Points, in no order, along strands that fork, close into loops and pass close to each other.
Two points are linked if the straight distance between their rows is under 33.5. Some points are linked to none.
Lin: [-10  15  -9 -21  -6  17 -12  21 -25  -1  -1 -28  14   2  -1  -1  17 -24
   7  -5]
Nune: [ -8   3 -12  -7  -1   8 -11  17 -11  21   7 -15  11  -7   1   2  20  -7
   7   3]
dovid: [  6  -1   6  20  -4 -11  -4   1   1 -14  -2  20  -8   0  -8   3 -14  21
 -27   1]
segil: [ -7   5   0   4   1   1  -4  -3  -4  -4 -17 -24  20  -1 -11   4  26   1
  -4   4]
peg: [-11  -8  -6  -5  -1  -3  12   7  17  15   1  -4   0 -20  18  -4   0   4
  25  -8]
turu: [ 11 -14   9  18  12  11   3   2  11  11   5   8  -2 -16   4   3 -15  10
   8  -7]
Vaka: [-11  -3  -5  -4  -5   3  -7   8   0  -1  -3 -10  -1   9  -9  -2  13  -4
  10   2]
taku: [-11   9   8  20  -8  12  -6  -3  14  -2 -16 -10 -13  -5   1  -1  -3  25
 -12  14]
zifa: [  1  -6   0   1  10  -2 -10   0   4   6  14   2   2   0  -3 -10  -4  -9
   3   6]
kon: [-12  13  -6  -3 -22  -5  -7   1  12  14   5 -17  13 -12   5 -13  26   2
  13   4]
fibo: [  8  -8   3  17  12   4  -4  -5   8   6   5   8 -10   0  -4   5 -13   9
  -8  -2]
Memif: [ -2  -2  -1  12  12  -5  -3  11  19  -1   0   7  -9 -20   8 -10  -5  10
  17  11]
pevuk: [ 13 -16   1   4   2  -1  -4   9  14 -18   7  21  -3 -10   8  -4 -20   6
  15  -1]
tafe: [ -8 -15   6   2  -4  -3   8   3  15   6 -10   0   2 -15  15  -8  -1  12
  24   0]
Guno: [-11 -10   0   8   3  -6  -5   0   0  -4  -5  -7   4   5  -8   2  13  13
 -20  -7]
nipif: [  1   4  -6 -16  -5   3  -1  21  -2   5  25   0   5  -7   8  -6   5   1
   8   6]
zipun: [  7 -19  -3   3   4   3  -9   4  12  -8   3  19  -7  -5   4 -11  -9  11
   5 -11]
kav: [ -2   0   1  16   2  -8  -5 -18   2 -12 -32  15 -10  -2   1   1 -16  12
 -23  10]
Mego: [  6   5   7  14  13  -6   0 -11  -3   5   8   6  -9   7 -14   8  -6  -5
 -14  -7]
gak: [  2   3  14  19   0  -8   4 -12  10 -15 -16  22 -15   0 -10  -9 -21   1
  -6  -2]
Rab: [ -4  -3   7  24  -5  -5  -9  -3   3 -17 -31  19 -13  -6  -1  -1 -32  15
 -17   9]
sumug: [  2  -8 -11 -11  -3   1   9   7  -3  -2   3   3   0  16 -14  16  -5  -6
  -7  -1]
Mazak: [-14  -9   3  15  -2  -4   1   1  13   1  -3  -5   1  -4  -5   0  -3  22
 -21   3]
Bozuk: [ -1   8  15  11   1  -9   5 -14  -6 -13   0  -8   2  19 -22   4   4 -10
 -15 -10]
vivem: [ -5 -10  -4 -13  -5 -10   5   7   4  -4  -4  -1   5   0   6   0  -3  -4
  17  13]
tes: [ -1 -15  -1 -14  10  -8  -2  -3 -14   4   2   9   0   3  13  -1  -2  -9
  -3 -14]
doso: [ -4  12 -11 -15  -9   9  -7  16 -11  -9  -6 -27  17   8  -6   3  28  -9
   7  -7]
Rafe: [ -2   6  -1 -28  -5  13   6   6 -11  10  23  -6   3  -9  26  -9 -11 -12
   6  -4]
tive: [ -5 -15  -4  -3   7 -10  -1   1  -7  -4  -6   6   1   8  -2   1   5   0
  -9  -9]
tet: [-17  -2  -5   8   1  -3  -1   3   6   0 -12 -18  10  -4 -14   1  18   9
 -12   1]
Tobi: [  4  -5   4   3  14  -4  -1  -3  -3   9  19   2   1   5  -7   4 -11 -14
  -5  -3]
bere: [ -5   7 -10   9   3   4 -14   6   8  -4  -9  -2  -5  -2  -9  -4  13  10
  -3  16]
loset: [ 15   2   9  -1  10 -12   2  -8 -14   0  12  18 -10   6   9   8 -18 -16
   7  -6]
risos: [  3  12 -14 -20  -7   5   3   5  -5 -14  -2 -14  14  14 -10   0  21  -9
  -3   2]
rozar: [ -5   5  -6 -11   6  -9   5 -10   0  -5   1 -13  12   4  -2   1  10 -12
  -3  12]
saget: [ 12  -7 -10   0  -3  -1   7   1   0  -2   3  17  -9  14 -15  15 -16  -7
  -5 -10]
Kamit: [  4  18  -6 -22  -4   5   9  -2 -12 -19   2 -19  13  21 -12   7   9 -23
  -7  -8]
vit: [  8   8  -9 -14  -2   5  -1   4 -24  -8   4  -8   9  17 -12  12   8 -21
 -13 -12]
pibim: [ -8   2  -5 -19   1  -3   3  -8 -12   1   8 -23  16   7   4   6   3 -23
  -3   3]
Zuvi: [ -5  -2  15  21  -9  -5   1   0   7 -10  -9   4  -2   3 -12   2 -15  19
 -27   5]
keba: [-5  2 -1 -3 -5  3 -1 15  6  4 21 -9  4  2 -1 -5 13 11 -3 -1]
Nopa: [  1 -15  10   3  -2 -15   3 -10   5 -10  -9   9  -2   6   0   2 -16  -3
  10   6]
buzol: [ 20  -5  10  12   9  -9  -3 -19  -2  -4   2  20  -6  -2   7   4 -18  -5
   5   1]
lutu: [  3   8   2   7   8  -1  -6   0 -15  -7 -10 -16  18   6 -18   9  21  -9
 -11   3]
Sibos: [ -6   0  -3  -8  -9   5  11   6   7  29   9 -10  10 -20  16   0   3  -2
  23  -2]
kis: [ -5  13  -1  -6   3   3  -1   2  -2  12   3 -10  -3  -5  13 -10  26   3
  10   2]
dimos: [  3  -3   1  15   0 -10   2 -21  -5  -6 -31  13  -9   6  -9  11  -7   4
 -19  -2]
fot: [-5 -9 16  9 -1  1 -3  4  4  5 -4  0 -1 -3  2 -8  2  7 16  5]
nik: [ 15  -8  -7 -14   0   1  -5   5  -9   5  14   8   5   1  12  10   1   4
   0   9]
Redis: [  0   1  18  25 -11 -10   1 -11   6 -19 -22  27 -11  -5  -6  -6 -36  10
 -16  -5]
Lasok: [ -9 -10   5  12 -15   3  -2  -2  22   3 -17   0   1 -17  11  -8  -6  21
  11  10]
Ket: [ 1 -9 -9 14  4  8 -8  5  9 11  8  0 -4 -3 -8  9 -2 14 -6  5]
bomu: [  2  -5   5  -9   0   5  12  -1 -12  10  -6  -3   1   7   5   8   7   0
   8  -4]
sabos: [  4  -3  -9  -3  15  10   5 -12   3  16   0   0  -7   1   0   0   1  -5
   1  -7]
Der: [ -1  14 -10 -18   2  13  -5  16 -24  10   2 -17  18  -4  -3   1  18 -18
  -1   4]
zab: [  3  10  16  14  -1 -11  -2 -10  -6 -13 -12  17 -17  12 -14  -6  -4   0
  -6  -5]
Vuti: [  2  -3 -11  13  -1   7 -10   8   5  -3  -9   1  -9   6 -18  10   4  10
  -8  11]
Nunu: [ -9   5   6  20   0   2  -7 -12  14   4  -1 -14 -14  -1   4   2  -1  17
   0  10]
suni: [  4   0  12  -2  -1  -5   8  -5  -7  -1 -14   1  -1   6   2   6  14   8
   0   8]
Nipir: [ 13  -5  14   6  10   0  -3 -19   7  -2   5  11  -7  -1  11  -9 -14  -5
  12  -1]
kivez: [ -7  -2 -11 -17  -7  -1  -5   8   6   5  21 -10   0  -2  19  -2  -9 -13
  22   7]
Kato: [-16  18 -12 -18 -19   0  -2  -1   5  13  10 -22  14  -8  11 -13  21 -14
  14   0]
Solev: [ 14 -12   3   7  13  14   8   7  10   9   8   7   2 -24  14   6 -11   7
  24 -10]
loru: [ -2  -8   4 -13   0  -6  13  -7   9  -4  -1   2   2   4   3  -7  -5  -6
   8   3]
zusom: [-10   1  -8 -23   2   9  11   8 -14  18  -1 -10   7  -3   8  -5   7 -14
   6  -5]
zem: [-11   7  -9   2 -21   0 -10  -4  16   8 -13 -11   3 -10   6  -9  22  13
  13  10]
Visud: [ -2  -2 -10 -10   5   2 -12   1   3   3  23  -5  -4   4   8  -3  -9 -15
  11   6]
kezo: [  3  -2 -11   4  -2  -3  -2   2  -3  -9  -8   2  -3  16 -17  18   5   4
 -15   4]
duge: [ -1  -8  -3 -22  -3   4  -1  11  -3   5  22  -3   4 -12  30  -7 -16 -10
  18  -3]
zud: [-16   9 -10 -34 -14  16   7  14 -15  11  14 -14   0  -9  22  -6 -14 -20
   5  -1]
Sig: [ -9   0 -17 -12  -7  -6  -1  -2  11   6  -4  -8   5  -6   8  -2   8  -4
  17  13]
boped: [ -4   4   0  -2   3   3  -6   3  -3   0  18 -13   1  12  -8  -5  15   2
 -13  -9]
zase: [  4  17   6  16  -7 -14  -6 -20  -2 -20 -11  16 -13  12 -16  -5  -5  -1
 -23  -8]
Zabu: [  6   2  -5  -4  -6  -9  -3  -6 -15 -18 -12   5   6  19 -17   4  12  -8
 -16 -14]
Biz: [  0   9  -1   3   2  12   4  -5  11  17   3 -11   2  -4  -6  -2   9  -2
   9  12]
Vene: [ 13 -16  -6  -4   7  -1 -11  -2  -4  -1   7  18  -5   0  10  -6  -5   1
  -2 -13]
zadad: [ 7 -9  7 -7  2  9  9  4 -8 15  3  1 -3 -3 19  6  2  4 18 -7]
Dun: [ 16 -15   9  24  10   9  -2   4  12  -5   0  14   2 -25   9  10 -20  18
   3  -2]
biguv: [ -6   8  10   4   2   5   1   1  -2  -7   2 -15  -1  15 -20  -5  15  -5
  -8 -13]
pem: [ -5   0  -3   1   9  -6   2  15  11  -2   4   5 -15  -9  14  -4   4  10
  18   5]
Gided: [ 12  -6 -12  -9   4   3  -1  10   7   1  24   9   4 -11  13  -1  -8   6
   6   3]
Muva: [-10  11  14  26  -2  -1  -8 -18  -2 -13 -25  -7 -11  10 -13   0  -5   8
 -28  -3]
bok: [ 20  -5  -5  11   3  -2   4 -10   5   0   5  25 -15   5 -10  15 -24  -5
  -2 -12]
pafe: [  1   5   1  -6  -3   6  10   3   2  21   7  -9  14 -12   4  -1   8  -1
  16  12]
rifum: [  7  -4  14  13   2   3   3  -5  14 -11 -17  17  -5 -15   9 -12 -14  20
  -1  10]
ropoz: [-2  5  2  4 -3  4  5  8 15  1  9  0 -8 -3  1 -7 11 22 -1  3]
nak: [ -5  -3  -5   1   7  -2  -4   6  15  10  10   0   5 -17   2 -13  -2  -4
  15  11]
Moti: [  9   2   6   8   3 -18   7   3   2 -16   9  23  -9   5  -7   5 -12   8
 -13  -3]
zakab: [  8   8   3   7 -11 -20   3 -18 -18 -15 -13  13   3  16 -17   9   5  -7
 -19 -19]
Tika: [17  0  9  5 -3 -5  7 -7 -7 -2 -3 13  2  4  0 11 -1 10 -7  9]
baral: [  5  11  -6  -3  10   3  -5   6 -18  -5   2  -5  12  10 -17   7  15 -16
 -12   0]
Dofeb: [ -4   0 -12   3  -6  -1  -8  -1  14   1 -13  -2   0  -9   4  -1  11  10
   9  21]
let: [ -3  10  20  23  -1  -3  -5 -19  -7 -10 -16  -8  -1  14 -24   2   4   0
 -22 -10]
nupoz: [ -9   9  -5  -2   8  -1   4   8   8   8  -4  -3 -12  -9   9 -10  15   4
  16   3]
roz: [  7  -4   8 -11   7  -1   8   6 -13   1  12  15  -8   6   6   5 -23 -20
   9 -13]
Supa: [  0   9  -7   4  11  10  -3 -15   6  12   0  -9  -1  -1  -4  -6  15   1
  -5   4]
dudo: [ -4  -1   2 -19   6   5  12  -2 -22   9  -6  -5   5   8   4   3   2 -21
  -1 -11]
nif: [  4  -4   6 -20   0   9  10   9 -23   9   4   7   0   8   5   1  -9 -19
   4 -13]
tere: [  5   1   5   5  -9 -11   9 -20  -3 -13 -19   6  -1  13 -12  11   0   7
 -21  -4]
Vog: [ 10 -10  -2 -10   7  11   8  14  -4  10   8   8  -2 -12  16   8 -13  -3
  23  -5]
Sovab: [  5   7  -4 -14   8   8   0   8 -17   7  13  -1  10   2  -3  -2   9 -12
  -6   4]
segir: [  4  -3   8   1  -7   4   1   4   9  -9   4   9  -2   5  -7 -15   4  15
  -4  -2]
fetud: [ 22   0  -2  -4  -4   1   2   0 -11   0   8  14   0  10   2  14  -3   2
   0   8]
vube: [-11  11  10  18   1   1   6  -6   6  -8 -19  -8 -17   7  -9   2   2  16
 -15   5]
pom: [-12  11  -6 -18  -5   3  -4   3  -1   3  17 -19   9   3   5 -14  15 -12
   1  -5]
gudi: [-12  11  -6 -27  -3   5  -3   4 -18  -2  18 -28  15   4   7  -4   6 -23
  -9  -5]
tati: [ 19  -2   7  25  -1  -4   2 -12   4  -5   0  27 -16  -2  -5  15 -30   7
  -6 -18]
Keru: [-17   1 -11 -18  -1   0   7  19  -1  20   8 -11   9 -16   8  -3   0 -12
  15   2]
reb: [  0 -11   4   7  -6  -4  -6  -5  16 -12  -8  10  -2 -11   9 -13  -8  16
   5  13]

A fork is a point with three links, a tip a point with one. Leave the first point through the second and follow the links. Name the first fork or tip that comes.
keba / boped -> Nunu
Zabu / zakab -> zase
zase / zab -> Zabu
Nunu / taku -> keba

A piece is all that can be reached along the links. How many separate loops has the piece of each point below (a circle has one, a figure eight two, a Y none), and how many tips (points with one link)?
lutu -> loops 1, tips 3
buzol -> loops 0, tips 12
zab -> loops 0, tips 2

Name the points in between on the shortest way along the links from the first point to the second, in order.
zadad / tati -> Vog > Solev > turu > fibo > Ket > Vuti > kezo > sumug > saget > bok
kon / vube -> zem > Dofeb > bere > Vuti > Ket > fibo > turu > Solev > Vog > zadad > bomu > suni > Tika > fetud > nik > Gided > nipif > keba > boped > biguv > Bozuk > let > Muva
kis / vivem -> nupoz > pem > Memif > nak > zifa > Tobi > Mego > fibo > Ket > Vuti > bere > Dofeb > Sig
Nune / tive -> Der > Sovab > baral > lutu > segil > tet > Guno
sabos / suni -> Supa > Biz > pafe > Sibos > Keru > zusom > dudo > bomu
Zabu / zase -> zakab > tere > dimos > kav > Rab > Redis > gak > zab
